Each row is a point on a landscape with many valleys, with its height.
From any point a ball rolls to the lowest of the 2 points nearest to it. It stops when none of these is lower. Distance is the straight distance between rows; heights are no part of it.
tiv: [-10 -15   2  13  19  51  -3   7  -5  -7   5   3  10 -16  11   0  -5  27
  17  15 -38   5  -8  30 -20  11  -7   3   2  14 -60 -10  21]  height 371
pag: [  0  29 -25 -23  38  21   0  -5   8  -6   0 -17 -43 -11  13  22   2  13
 -15 -16  18  49  -1  11 -41  29   8  29 -50 -33 -44 -39  -7]  height 420
gela: [  1  14  10   8  -1   1  13  18 -17  -2  25  10  -1 -22  -6 -37  -6  20
 -11 -12 -22  13   2  38 -24 -11   1 -50  54 -22 -21  49   0]  height 432
Nuzun: [-16 -18  15 -21 -31 -11  -6 -12  29   5  34   7  24  20  -9 -32 -24 -39
 -30   2  17 -52  23  -8 -27   0 -10 -75  36 -29 -11   3  -9]  height 457
rel: [ -4 -28  -6 -32  -6 -18   6 -19  -9 -19  23  20  19 -16  17  22  24   8
 -22  -1  15 -49  16 -19  34   1  46   3 -29 -22 -23  13 -20]  height 676
setob: [  2 -14   1   7  30 -18  -2  21 -14  37 -65  -4   5  30  37 -13  23  12
   4  21  27 -19 -25  -1  34  11  36   8 -27  13  28  32 -23]  height 521
kep: [-25   5 -19 -15   0 -16   2  -5 -40 -19  36  23   6 -26  -3  -9  14  -3
  -5 -20  -9 -20  23  -3  20 -32   5 -22  28 -27   0  28   4]  height 500
pomu: [ 21 -31   5  20 -18 -16  -1   2   4 -22   9  21  26  10  -3  25  13  12
 -10  17   7 -51  33 -11  59   0 -21  25  -6  32   3 -26  -3]  height 196
Gonap: [-10   4  26 -16 -33   6  -3   4 -22 -21   4   8  13 -14  -6 -47   1  15
   0  28 -40 -37   5  -3  26 -20  38 -63  54  -8   4  57  19]  height 653
gar: [  8  -9 -11  -6  26   6 -18 -10  14 -17 -30 -35   8  29  11  26   2  -9
   9   1  22  41  -3 -44  24  27  23  49 -58  24  16 -25 -24]  height 251
Pegog: [ 12 -34   7   9   8   1 -13  -8  26 -12 -17 -45  25  42  16  26 -12 -18
  -5 -33  22  36   5 -51  35  23   1  34 -31  21  27 -18 -34]  height 292
viris: [  6  -4  22   0   5 -16  11   6   3  24 -65 -44  11  45  16  -1  -5 -11
  -7 -19  24  25 -24 -21  40   3  27  -7   4   5  55  40 -17]  height 694
kuden: [  4  26  -3   4   4 -17  22   6   0  22   3 -10 -15 -10  -8 -14  -9 -10
 -14 -17  30  15 -23  39 -26   2  19 -25  18 -42  16  38 -16]  height 603
Pom: [  0   0   8  16   0  48  -2   3  -1 -31   2  -3  -1 -17  -9  17   4  36
  27  33 -36  10 -21  12 -22  10  14  19  -1  35 -53 -40  38]  height 416
bas: [ -3   6  12   2   3 -12  37   5  -9  -7  47  15  21 -20   4  -7 -15  20
 -53 -41  12 -23  12  18  -4  -8  -2 -26  51 -43 -22  34 -19]  height 499
naful: [ 13  11  -9  20   0 -32  -6  16   1  14  -6   6  -8  15  -8   7  -1 -20
   6  -1   8   0   8   7  21   0 -34   6   8  14  46  -2  -4]  height 116
sefi: [ -1   0  18 -28 -35 -23 -10  -7  39  24   9  -5  -1  30 -19 -27 -27 -59
 -24  15  34 -16  11  -5 -49  21 -14 -38   8 -17  28 -14 -30]  height 527
vefon: [ 17   4  17 -36 -25 -26 -37 -10  18  -8  -8  -3 -17  31 -23  10  -7 -40
   4  55  24 -14   3 -36 -33  11  -4  14 -50  27  32 -48 -14]  height 404
Kodap: [ -5 -35  -5 -21 -33  -2 -17 -31   7 -35  35  14  10  -4 -25  26  24 -17
  15  30 -12 -39  27 -37   5 -23  -2  10 -37  17 -20 -43  26]  height 564
pora: [-20  12  10  -8 -12  -7  13  -9 -18 -13  54  11  10 -22 -20 -24  -1   0
  -4 -12 -17   3   9  21 -33 -16  -3 -44  51 -24 -31  20   9]  height 483
fipi: [ 30  12   4  23  25   8 -27  41  14  27 -34  18   0   2  22 -11  -7  10
  26  31  -7   9 -19  21   9  20 -35  22   6  38   9  -6  -4]  height 142
mipuv: [ 14  21 -14  14  23 -16 -20  16 -12   3 -47 -14  -6  18  -8  16  26  -7
  37  35  11  18 -20  -8  30   9  13  47 -46  37  52 -14  -6]  height 396
Fodi: [ -7  15  -7 -19 -19  27  -6 -20  11 -19  -4 -17 -29  -8 -26  26   5  -6
  14  31  -2  13 -18 -26 -44  14  10  14 -25  13 -23 -50  25]  height 60
kuvur: [  1 -33  16  -1 -14   6  -7  -3  25  13  -4   9  26  22  14 -21 -11 -20
  -2  28  -3 -56   1  -4   1  15 -20 -25  15   8  -8  -9 -16]  height 128
sekor: [ 13  11   7   9 -27 -22  39  -2  -9 -23  48  17  -8 -24 -34  13  -6  30
 -32 -26   6 -20  11  21  13 -25   2  -1  24 -18  -5   1 -24]  height 428
Suti: [  9  -8   6   5   9  26   2  10  12  11 -22   6   5  -2  14  -2  -3  18
  -4  22  10 -16 -21  28 -15  28  23   6  -2   3 -31  -6 -12]  height 267
digit: [-24  18 -15 -27  -2  19 -20 -12   1  16 -37 -10 -25   4  -5 -11   8 -28
  26  34  -2  16 -26 -14 -38   5  19 -13 -13  10  -1 -12  33]  height 472
futuv: [ 14  41 -29 -26  -4  15 -18   2   1 -21   0  -5 -51 -16 -33  18  15   2
  29  48  -2  10  -8  -1 -36  15  -4  34 -46  15 -18 -56  19]  height 186
Tak: [ 11 -17  -5  15  -5 -11  22  -3  -8 -21  20   5  15  -4   2  29   3  29
 -28 -32  10 -19  28  -7  58 -11   6  15  -2  -1   3   2   0]  height 289
bes: [-32   4 -20 -26 -16  21 -25 -23 -21  -3 -30 -10 -19 -10 -11  -9  21 -27
  48  29 -25  23 -18 -20 -25 -23  17 -13 -16  14   9  -8  64]  height 541
rov: [  0 -17  19  13 -22  19  22  -8  16 -10 -19 -37  17   5   3  21   5  14
  -1 -11  -1   4 -19 -29  30   4  34  16  13  17   7  11   8]  height 456
zalun: [ 11  -7  -8 -19 -26 -27  11 -10  -4 -11  14  18   5  -9  -8  16  20   0
 -11  26  29 -45   7  -2  28   1  45   4 -45  -8  -2  -6 -21]  height 659
vogim: [-16  25 -45 -21   5 -24   5 -12 -34 -15  31  20 -28 -45 -25   0  27  -4
  25  -1   8  10   8   8  -4 -40   7   5 -26 -36   0  -2  11]  height 585
dun: [ 12  -2   9  31 -18  37   8   4  -2 -33  11  -9   6 -17 -14  26  11  46
  25  14 -40  17 -19  18  -5 -12  19  25  12  35 -30 -19  31]  height 439
vuto: [ 36  20  -3  31  23   8 -16  41   0  26 -29  19   0 -18  38 -19   1  26
  20   1  -7  27  -9  51 -11  11 -27   5  15   8  -8  14   0]  height 298
sive: [ -6 -39  26   1  -2 -11 -11   8  21  37 -38 -12  28  60  25 -18 -20 -23
  -6   6   9 -35   5 -42  29  10 -29 -15  17  15  27   4 -21]  height 617
fonos: [  3  -8  40 -14 -45  -3  31  -1   4  -8   2 -16  14  -6  -4   3  -9  23
 -38   7  13 -50 -18 -17  21   1  64 -35  48  -5   0  27 -11]  height 319
meb: [ 10 -28  -4  45  20   6  -6  18  -5  -4 -23 -10  18  19  42   3   9  17
   0 -35 -23  13  28 -14  67 -11 -45  38   8  26  13   7   3]  height 282
mumo: [-17 -40 -22 -20  -4  -9  -6 -11 -13 -13  23  31  26  -6  21   6  13  -4
  -8   7  -5 -58  26 -21  33  -8  -1  -9 -12  -7 -23   1   2]  height 695
Tol: [-11 -23  32  -1 -15   5  11   7  -8  -4 -13  11  33   4  22 -18 -12  23
 -32  -1 -18 -56  18 -30  60 -17   5 -24  49   0  -5  38   5]  height 230
kipof: [ -9 -19  15 -23 -45 -20  -1 -22  28  10  24  -3  13  25 -10 -13 -22 -46
 -35  -3  26 -30  17 -19 -26  -5 -11 -47   8 -23  16  -5 -16]  height 489
fevi: [ 25  24  22  -3 -31   9   9   0  27  -5 -17   2  -6  -5 -28  -1  -1   0
 -10  61  25 -27 -34  21 -26  33  47  -6  -1   9  -6 -23 -20]  height 413
led: [-16 -45  -3   9  25  20  -1  11 -12  10  10  13  21  -9  40 -17 -12  21
  -5 -29 -29 -21  25   1  22  -4 -26 -13  19 -11 -44  19   7]  height 733
bizur: [ 16 -24   4  -2  -2   3  -5   7  23   9  -2  18  20   3  19  -4  -6   8
  -9  22  16 -41 -10  19  -1  26   8  -4  -2  -1 -25  -8 -25]  height 206
rato: [ 14  10  24   6   5 -12   6  13  16  27 -42 -22  -3  35   6   2  -8 -17
  -9   5  29  15 -21  -7   6  22  10   1  10   6  55  14 -23]  height 667
Deg: [-20  18 -27  -6  -5 -18   1   0 -47  -5  22  12 -13 -31 -13  -9  18  -1
  14  -8 -12  12   3  16   4 -30  25  -6   4 -22   9  25  13]  height 543
teka: [ -3 -25   1  21 -22 -14   8  -8 -12 -26  17  14  25   4  -6  30   3  15
 -23 -29   2 -36  38 -38  73 -23 -18  20   5  14   8 -11  10]  height 250
lel: [ 14   1   3 -11  12  -9 -27  17  17  27 -46  10 -13  41  -7  -2  -2 -32
  18  55  26 -18 -16 -28 -11  35  -2  22 -42  39  37 -21 -31]  height 238
pana: [ -1 -27  17  -2 -10 -26 -14   8  10  22 -36  -7  20  62   3  -4   3 -31
   3  19  13 -28   8 -47  36   3 -18  -3  -4  31  52  -6 -16]  height 645
ber: [ 12  12  -4  22  29  18 -26  31   7  20 -45   5  -4  12  12  -2  -1   6
  36  25  -9  23 -19   0   3  26 -15  40  -9  46  14 -23  12]  height 256
fotav: [ 40  38  12  38  -4  -5  30  17  -5  -5   7  -7 -11 -26 -12  21   0  44
 -11 -29   3  39 -22  48   3 -15   2  20  32  -6  13   6  -8]  height 149
bab: [-20 -39  16   9   0  -2  10   2  -4   4 -28   4  27  22  34 -19 -10  15
 -25 -25 -15 -39  32 -36  66 -19 -14 -14  27  12   7  32  13]  height 172
reda: [  6   7   3  24  -7  15  36   3 -19 -31  56   5   8 -32 -10  35  10  45
  -4 -25 -20   8  -6  23   3 -26  16  24  10  -1 -23  -9   6]  height 255
pila: [ 12  32   0  25 -12 -35  13   9 -14   2  -4   3 -19  -2 -41   4  -3  -8
  -1 -13  10   5  10  15  31 -33 -37   5  22   5  64   5   3]  height 234
nor: [  8  -1  -6 -23  15  -9 -17 -29  26 -15 -11 -18 -10  20   6  28  -3 -27
  -1  -5  20  38   4 -34   0  13  -1  36 -62   5   7 -38 -13]  height 198
suz: [ -2 -18  13   4  21  24 -16  22  35  46 -43  -5  11  31  37 -23 -28  -6
   3  11   1  -3 -19 -10 -13  36 -19   6   0   6  -9  -8 -22]  height 534
godun: [-14 -17 -38   7  13  -3 -15   2 -35  -6  40  35   6 -23   9 -22   8  -2
  29 -12 -40  -4  36  25  10 -22 -50 -11  11  -1 -14  13  35]  height 698
bak: [ -4   3  -7  13  44  12 -20  13  14  51 -24   3 -10  -1  27 -57 -19  -5
  -4  -9   1  20  -5  46 -47  30 -22 -31  22 -27 -26  24 -16]  height 529
Dubu: [ 13  18 -20  19  32  18 -19  29  -4  31 -24  10 -16 -16  18 -39  -6   7
  15  -4  -9  43  -9  55 -37  23 -17  -9  11  -1 -10  17   7]  height 409
baz: [-13 -46  14  -1  23   7 -13   1  29  47 -29  -7  26  42  40 -11 -26 -19
  -7 -14   2 -16   4 -30  14  22 -35   6  -5  -4  -4   4 -27]  height 582
Zela: [-17 -27  15  -3  -2  15   4 -22  24  11   3 -23  12  19  16  17  -9 -25
  -5 -27   9  20   3 -32 -10   4 -13   1  -4  -8   4  -3   4]  height 310
dovop: [ 10 -14  -7  -1 -23 -10  17 -11 -11 -38  63  32  15 -20 -22  36  13  21
  -9   3 -11 -41  36   2  20 -20 -10  10 -13   4 -26 -24  -2]  height 278
sipo: [  8  21  16  -2 -13   2  -7  16 -18 -25  -6  33  17 -23   9 -65  16  35
  14  24 -45 -18  15  28  24 -12  20 -62  47  -7  -3  71  14]  height 687
Kanu: [ -8   0   0   3  31  12 -15  10  -1  46 -32   4   2  -1  31 -69 -11  -3
   2   1 -10   0 -10  37 -22  16  -5 -41  18 -20 -14  48 -12]  height 608
duded: [ -4  32 -24   6   0  -7  10 -10 -26 -15  25  -7 -30 -23 -40  22  10  -5
  37  -6 -13  35  -8  23 -28 -34 -19  26 -15  -2  15 -24  21]  height 601
Lebas: [ 10  -2   8 -22  -7 -19 -39   3  24   5 -23  -5  -1  41 -14  20   0 -45
  20  41  19   1  -1 -51   1  15  -8  24 -49  39  43 -38  -8]  height 342
Fufen: [ 19  19  17  -8 -14  17  -9   8  33   3  -8  -1 -17  -1 -24 -11 -15 -10
   0  50  14 -11 -32  19 -46  42  16 -10   8  12 -13 -23 -12]  height 361
mazo: [  7   2   7 -31 -32 -26 -16 -18  19   1  -6   0   1  26 -24  -7   3 -45
   6  48  33 -34   0 -16 -24   8  13 -17 -29  10  33 -22 -12]  height 462
Danil: [ 13  12  -8  18  23 -26  -4  24 -18  22 -54  -5  -3  25  10   2  25  -2
  20  16  22  11 -15   6  39   6  13  18 -25  26  54  18 -13]  height 459
Puv: [ 19  24  10   6  -6 -28  19   6   5  22 -16 -13  -8  10  -9  -6 -10 -17
 -18   2  25   1 -24  24  -4  14  16 -16  19 -11  37  17 -21]  height 637
pil: [ 10  39   3  12 -22 -32  25 -11 -24 -21  23   5 -18 -21 -52   9  -6  11
 -10 -31  21  -3  14   8  39 -46 -13   7  11  -8  52   4  -4]  height 318
Pov: [-35 -37  11 -29 -10  24   1 -32  18  14  13 -16  21  16  14   5 -20 -23
 -14 -36  -5  -1  -1 -37 -36  -2 -10 -22   8 -19 -28  -2  12]  height 356
Zepo: [  5  17  -4   1  -3 -11  21  -9   4  -6  47   3  -8  -9 -24  14  -9 -14
 -11 -24   7  13   2  26 -49  -3 -16   5   6 -29 -22 -15 -14]  height 458
Fub: [ -2 -14 -11 -31 -27 -24 -23 -16   7   1  -2  18  13  18  -9  -9   7 -50
  11  37  15 -41  13 -20  -1  -8  -4 -20 -23   6  23 -20   0]  height 503
guv: [ 19 -51  27  14  -2   6   9   1  40   0  -3 -11  29  19  31  21 -12   9
 -33 -14  12 -22  12 -17  32  25  -4  31 -14   7 -13 -17 -42]  height 357
Nari: [ -6  29  -8   1 -20 -26  32 -12 -33 -31  54  27 -21 -28 -54  12   4   8
  -2 -28   7  -9  20  12  15 -49 -19   3  13 -18  22  -2 -12]  height 377
suver: [ 20  23 -20  29  27   0 -28  22  -7   0 -37   2 -12   5  -3   9  23   1
  38  29  -4  23 -14   1  19  16  -8  54 -31  49  25 -28  13]  height 334
Sek: [-11   0   4 -24  31  11 -31   9  23  24 -55  -4 -19  38  13  -4  -7 -12
   7  36  21   3 -20 -37  -9  48   4  15 -39  25   6 -26 -31]  height 72
nonir: [-12  23 -30 -24  33  18 -27   3   6  17 -37  -3 -37   7   5  -2   6 -18
  19  29  11  16  -9  -6 -32  28  -9   9 -35   6  -6 -28  12]  height 366
pok: [-22  14 -17   5  -6   1 -10   3 -38 -23  40  25  -8 -28 -29 -21  12  -2
  46  23 -47  22  11  33 -30 -25 -20 -24  15   3 -24   7  44]  height 631
bugab: [-28  21 -33   3  28  12 -11  -3 -33   9 -14  -9 -35 -28   0  -6  17   2
  34 -24 -22  62 -12  16 -28 -17  13  15 -21 -11   9  13  41]  height 514
Fudiv: [ 27 -22   6  31  -3  19 -13  16  12 -12   3   8  23 -13  10  25  16  39
   9  23 -14 -26  -1  13  35  10   5  41  -9  33 -28 -27   3]  height 504
zovis: [ -4   6  -1   1 -17  -7  20  -4  -5 -12  17   3  -7 -21 -14  12   8   3
   1   3   2 -11 -13   9  -6 -17  25  -5   8  -9  11  11   8]  height 581
lak: [ 32  32   6  43  15 -15   1  30  -1  21 -37 -20 -15   3  11   3  -4   8
   8 -37  -5  66 -13  27  22  -6 -26  23  22  13  51  29   4]  height 284
kopo: [-18  -4  13 -19 -29  -2  34 -29  -3 -22  20 -31   8  -5 -18  36  -1   3
 -15 -39   3  21 -13 -47  21 -30  38  -9  13 -16  16  18   6]  height 414
migob: [-17  32 -40   2  42  28 -11  -1 -22   3 -16 -18 -40 -23   5   7  11  12
  21 -11 -17  62 -11  17 -34   2   6  22 -32  -9 -22 -10  35]  height 530
Siso: [ -6 -21 -10  40  36   9  -1   5 -10  12 -22 -25   8  15  32  -5   6  10
  13 -52 -25  50  23  -7  41  -9 -36  30   4  12  23  22  25]  height 330
tobo: [ 24  -6  18 -50  -2 -10 -28 -34  29 -21  -2 -27 -34  13  -3  30 -14 -27
 -21  11  12  41   5 -49 -27  17   4  30 -69   0 -16 -56 -17]  height 131
zeka: [-39   5 -40 -29   5  29 -28 -19 -33  -3 -22   8 -27 -30   3 -20  24  -8
  46  20 -31  24 -10 -17 -18 -25  17 -12 -24   9 -18   4  60]  height 592
pidok: [  1  16 -15 -21  48  18 -26  25  13  32 -50  -4 -29  15  22  -7  -6 -14
  10  17  18  30 -19 -10 -21  46 -13  23 -38  14   4 -33 -16]  height 244
fut: [-25  -4  12 -16 -28   4  26 -21 -20 -36  52   4  12 -19 -17  31   7  26
 -12 -24 -23 -23   4 -31  13 -33  24  -2  29  -9 -18   6  14]  height 355
kivad: [-39 -17  -9 -25   2  18   9 -26  -1   8  28  -2   6  -4   9  -9 -13 -28
 -14 -32  -4   5  -2 -11 -41  -8  -8 -32  17 -32 -37  16  12]  height 400
mezi: [ 10  -9  41   7 -28  10  27   9   4  -8 -14  -6  27 -10  11  -5  -8  41
 -35   5  -6 -52  -7  -9  37  -7  37 -29  54   7 -12  38   2]  height 283
gebov: [ -3  -4  -7  -1   4 -10  -2 -14  19  18  37   4   5   4 -10 -20 -23 -46
 -16 -20  16   7  20  20 -57   5 -45 -35  25 -35 -13   8 -14]  height 359
rotiz: [-28 -21  10 -22 -18 -15  -6 -13   6   2  28  16  24  -4   4 -43 -11 -18
 -22  23  14 -65  11  -4   3   3  15 -75  38 -30 -21  27 -15]  height 415
tizo: [-17   2 -32   3   3   2 -16  -4 -41 -14  26  20  -2 -18  -7  -6  21  -7
  47   4 -39   7  27  14  -6 -31 -28 -16   0   8 -16   6  46]  height 668
roper: [-14 -43 -10  -2   6   6   1  -2 -21  -9  29  32  28 -10  25   1   2  18
 -12 -15 -18 -53  37  -6  45 -12 -14 -15  19  -4 -23  12  10]  height 712
Dotu: [-38   4  13  -8 -28  13  27 -20 -26 -36  27 -19  11 -18  -5  32  10  23
 -17 -43 -24   9   5 -51  36 -42  32   5  32 -15   0  17  18]  height 387
Selag: [ -4 -10 -12  -6   6 -17  -7  -7   7  19  17   8   3  14   1 -15 -11 -41
  -9 -12  14 -10  22   1 -24   5 -45 -23  11 -19  14  -6  -2]  height 293
Vatu: [ -4   3   7  -1  -5   6  12 -10  16  -9  53   2  12   2 -21   2 -26 -27
 -17 -14  -2  11  13  22 -68   7 -48 -26  24 -18 -36 -23  -8]  height 411
zoz: [  4 -27  17  35   5  -1   4  14  -4   1 -28  -2  25  22  25  -6  -4  19
 -15 -35 -16 -12  30 -24  63 -20 -42  13  32  21  13  17  10]  height 235
lete: [  7   0  -6   7  14 -18  -4   9  13  29  -9   2  -8  19   5  -6 -13 -32
  -2 -11  13  11   6  13  -9  15 -40   0   0  -4  41  -4  -9]  height 210
kevez: [  3  16   4 -31   3   8 -18  -1  30  19 -26   2 -21  16  -7 -24 -20 -28
 -11  44  27 -17 -17  -4 -52  48  24 -18 -12   0 -10 -24 -28]  height 442
Nunun: [ -9  15 -12  24   9   6  24  -8 -17  -8  38  -7  -4  -9  -9  22   0   7
   6 -49 -28  55  -3  19 -20 -25 -36  18  13  -5  -5  -1  19]  height 537
Lod: [-14  29 -32   3  51  38  -3   7  -8   3 -17 -15 -39 -11  18  20   6  18
  11 -17   9  52 -13  18 -34  27  12  25 -36 -19 -31 -26   8]  height 476
niv: [  6   1  10 -14   7   3  14   7  12  25 -62 -16  -4  12  18  -5   3  13
 -15  18  38  -8 -50   3   4  31  71  -4 -22  -1   6  15 -26]  height 539
gevav: [ -6  15 -12  15  16 -13  29   0 -13  -1  55   3  -7  -9 -13   7 -15  -1
 -19 -58  -6  33  17  30 -21 -17 -33   2  22 -31 -11   3   3]  height 502
tutas: [ 10 -34  13  23  18  11  -1   7  28   1 -12 -25  28  30  36  18  -7   4
 -14 -33   8  12   5 -28  38  25 -26  38 -10  16   4 -10 -31]  height 327
zekop: [-47  11   2 -29 -27  -1  -5 -24 -27 -14  45   1   9 -24 -23 -28   1 -13
  19  16 -27  13   1  -4 -47 -30  13 -56  50 -25 -30  26  32]  height 536
gatu: [  3   2   1 -19  -5 -11  -9 -18  23  -1 -11 -19  -8  23  -1  22 -15 -33
  -2 -14  16  27  -5 -27 -18  14 -10  12 -34  -7  24 -19  -8]  height 254
givu: [ 22  20  16  13 -12 -30  42   3  -6  -9  26  19   4 -16 -17  10 -19  19
 -60 -45  22 -19  13  14  17 -20  -4 -12  38 -32   5  20 -24]  height 464
kom: [ 10   5   9  21  -1  15  13  16  -9   4  10   6   1 -16   1 -17  -4  27
  -4 -10 -25  12 -13  40 -17  -7  -6 -24  38   2 -17  26  10]  height 382
fal: [  4  18  -5 -52 -15  11 -18 -22  27 -18  -3 -19 -36  10 -16  29   1 -26
  -1  14   1  39  -5 -44 -42   2  -2  26 -48   0 -31 -60  15]  height 26
nale: [-37  19 -10 -19 -23   5  -4 -14 -38 -26  39  10   2 -29 -42 -27  11  -7
  45  20 -40  25  -1  15 -48 -36  -4 -41  24  -6 -30  12  40]  height 588
ruriv: [ -2   9  16  14 -28  -1  24  -2 -18 -13   5 -10   0 -11 -20   8  -3  21
  -2  -9 -20  -3  -8  -1  15 -27  19 -15  39  11  18  25  24]  height 604
riki: [-32  -9 -28 -28  13  -6 -10 -18 -19  -3  34  19   1 -23  13 -15  10 -20
  -4 -19  -4  -6  15 -13  -9 -19   1 -28   4 -37 -22  21  12]  height 454
zor: [ -3 -30 -11  24  29  15 -11  23 -25  -3  25  35  17 -13  30 -25   1  29
  16 -18 -39   0  40  36  14 -15 -51 -14  15   2 -38  18  23]  height 729
kize: [ 10   8 -21 -15 -15 -27   1 -14 -14  -6  -3  10 -14   0 -19  13  22 -17
  13  28  28 -14  -1  -4  17  -9  19  13 -51   5  23  -8  -7]  height 636
Topa: [-14 -24 -16  24  45  20 -16   1   2  23 -14 -16   3  14  41   0 -10 -14
  18 -47 -18  42  10 -12   4   8 -45  28 -11   0   1   5  13]  height 383
togis: [ 14  12  21  -9 -21  -4  12  -9  24  -4 -11 -11 -13   1  -8  17  -6   3
 -18  17  34  -2 -26   7 -17  27  47  10 -22   1   6 -11 -24]  height 460
repiv: [  1  -3 -14  -3 -14  -2 -20 -18   2 -32  11   4   2  -5 -25  32  22 -15
  29  27 -11  -9  13 -21   8 -12 -15  39 -42  26  -3 -45  24]  height 586
zafam: [ 20  43 -17 -19  -3   4   2  -6   0 -24   5  -7 -48 -27 -41  16  12  16
  10  27  16  16 -14  25 -41   7  13  36 -48 -12 -19 -42  -8]  height 287
vedoz: [ 15   2  27 -33  -7 -10 -24   3  42  29  -9   3  -6  33  -8 -19 -36 -48
 -25  28  38  -5  -6 -19 -52  47  -6  -6 -17   3  20 -23 -42]  height 520
nuvi: [ -7  -4  -9 -10 -22  -3  19 -16 -30 -48  61  25  13 -36 -23  33  23  36
  -3 -10 -14 -31  27  -9  34 -37  14  15   1  -6 -23 -16   0]  height 313
Ful: [ -7   5  16 -15 -29 -17  13   0  -1 -10  16   7  11  -3 -10 -22  -3  -4
 -39  13   6 -58  -5  -6  14  -7  34 -51  48 -22   2  32 -13]  height 365
Sar: [ -8  10  15   1 -25  -1  11   3 -25  -1  -3   1   0 -14  -8 -26   0  16
  -3  -2 -24 -14   2  -4  18 -24  35 -40  41   5  20  46  24]  height 626
vuz: [ 14  27   8  26 -10   3  42   9 -16 -25  29 -10  -7 -31 -15  34   6  52
 -11 -37   1  19 -17  24  20 -25  34  26  12  -7   4   8 -11]  height 211
rizuz: [ -7 -22   0  17  40  38 -21  21  22  44 -42  -2   4  18  41 -18 -30   9
   8 -10 -13  26 -11   6 -14  32 -28  23   4   3 -23  -3 -17]  height 481
kilu: [ 10 -30   4  13  -3 -19   2   8   8   4   3  29  25  20  17   1  -2  14
 -21   8  13 -63  33  -6  55  -1 -38  -7   9  10   3  -7 -12]  height 130
dab: [ 33  33  13  44   8  -7  27  24   7  13 -10 -17 -10 -10   1  17  -9  19
  -8 -45  -1  55 -20  34  11  -5 -14  15  26  -7  29  21  -7]  height 213
sis: [ 24  31 -14 -11  21  -3  -3   3  11 -11   5  -9 -38 -13 -13  23  -4   9
  -3   2  22  31  -4  18 -29  29   7  41 -49 -15 -13 -38 -18]  height 358
fiku: [ 10 -28  16   5 -19  -2   2   7  11   1   9  23  34  23   5 -18  -7   0
 -18  24   2 -72  20  -2  32   6 -24 -29  23  18  -6  -5 -11]  height 57
Lov: [ 20 -31   1  10 -18  -3  -1   2  -1 -31  40  29  22 -17 -10  24  11  16
  -6  28  -9 -61  31  11  30  -1 -16  11  -8  22 -25 -28   2]  height 240
fim: [ -3  32 -31   4   5  -8  11  -5 -25 -20  40   5 -23 -40 -31  20  16  15
  27  -5  -3  23  -1  29 -18 -34  -4  33 -28 -26  -9 -20   6]  height 623
Dule: [-10  33 -17   6  23  15 -12  -2 -11  22 -33 -19 -38  -6  -9  -9   0 -21
  37 -17 -22  77 -16  13 -33   3  -9   9  -9   5  35  14  37]  height 436
ninum: [ 12  -3  12  37  -7  21  10   2   1 -17  -8 -22   8 -13   1  26  18  42
   9  -8 -12  16 -25   4  22  -7  35  38   3  22  -7   0  18]  height 463
ziful: [  0   1  31   1 -30  -5  33 -19  13  -4  -6 -38   8   7 -11  27 -10   4
 -21 -27  17  14 -17 -24  12  -2  38  -2  17  -6  26  18   2]  height 435
pes: [ 24 -35  20  -1  11 -11   4  -7  20  -9  -2  -1  15  12  27  26  -3  13
 -41  -1  26 -20  18   0  29  34  19  41 -51   7 -16 -23 -46]  height 381
Subim: [ -3   5  -6  -1  19 -14 -11  12  -7  30 -23  10   2  -5  31 -80   3   5
   7   6 -20 -11  10  27  -3  -1   6 -59  29 -22   7  71  -7]  height 677
Kugis: [  5  21  -4  -3   7  -4  -9  30 -21   7 -23  33  14 -14  27 -83  19  27
  13  20 -35 -21  16  26  27  -9  20 -60  30 -15  14  79  -2]  height 725
Rog: [ -4   5  17 -24  -9  16  13 -15  25   5 -35 -26 -15  -1   3  13  -4  -3
 -21  17  31   7 -37  -8 -27  35  65   1 -30 -10 -12  -6 -22]  height 491
doka: [ -4  12  -2  28  24   3  -3   6  -7  26 -30 -23 -19   7   7  -3  -4  -8
  23 -30 -15  61  -8  16  -2   1 -12  13   4   5  38  23  21]  height 362
simo: [  8   5  -4  -6  25  -4   1  22  -5  29 -66   1  -6  22  24  -8  21  19
   7  36  33 -22 -38  13  15  21  58   4 -28   9  10  15 -25]  height 572
biv: [-16  17 -15   7   4   2  13 -21  -9 -14  32 -19 -13   1 -25  31   1 -21
  26 -39 -20  55  -5 -14 -21 -34 -30  16  -5   0  19 -18  24]  height 567
nof: [ 30 -10   8  45  -3  33   3  23  12 -19 -17 -11  18 -12  22  24  24  60
   6  12  -5   0 -23  11  24   6  34  47  -6  30 -27 -22   5]  height 482
Kovo: [ -4  26  -8  11  22 -23  22   4  -4  22  22  -3 -13 -18  -4 -32  -6  -5
 -28 -41  22  26  -6  40 -37   0   5 -32  38 -54   1  45 -11]  height 566
pipeg: [ -9   9   2   5  22 -16  29   3  -2  14  37   3   2 -11   9 -21 -17   0
 -45 -45  18   7  10  30 -22  -2  -1 -35  47 -50 -25  44 -22]  height 531
dav: [  3   9 -24 -18  -5 -16 -15 -12  -7  -8  -6   6  -8   1 -27  18  28 -23
  36  39   7 -14   4 -12  12 -10  -2  33 -57  20  26 -34  13]  height 611
fota: [-17 -27  -2  19  39  35 -27  12  21  28 -17 -11   3   4  39   0 -18   4
  15 -26 -24  36  -8 -11 -17  15 -39  32   0   7 -19  -3   5]  height 430
Dok: [  5 -20   1 -19 -38 -12 -21 -16  11 -21  15  16  13  11 -17   7  10 -21
  10  56   1 -59  19 -26  -6  -4  -5 -13 -26  27  -6 -38  13]  height 540
tefal: [  4 -10  12  16   9  27  -2   9  10   1   2  -3   7  -5   5   0  -8  14
   5   6 -16   7 -19  28 -24  10  -3   6  17  10 -29  -7   8]  height 326

Call two points neighbours if one is among the 2 nearest of the other. Go from one point of each pair to the other, from neighbour to neighbour, staying as low as possible. Name the highest point that can't be avoided.
fipi, Sek -> pana
Fufen, bab -> sefi
fipi, bab -> simo

For each start below, name the point where the ball stops.
repiv -> Sek
Lod -> fal
ruriv -> nor
bugab -> fotav
sefi -> bab
fim -> nor
roper -> Sek
pok -> fiku
nof -> fiku
sive -> bab
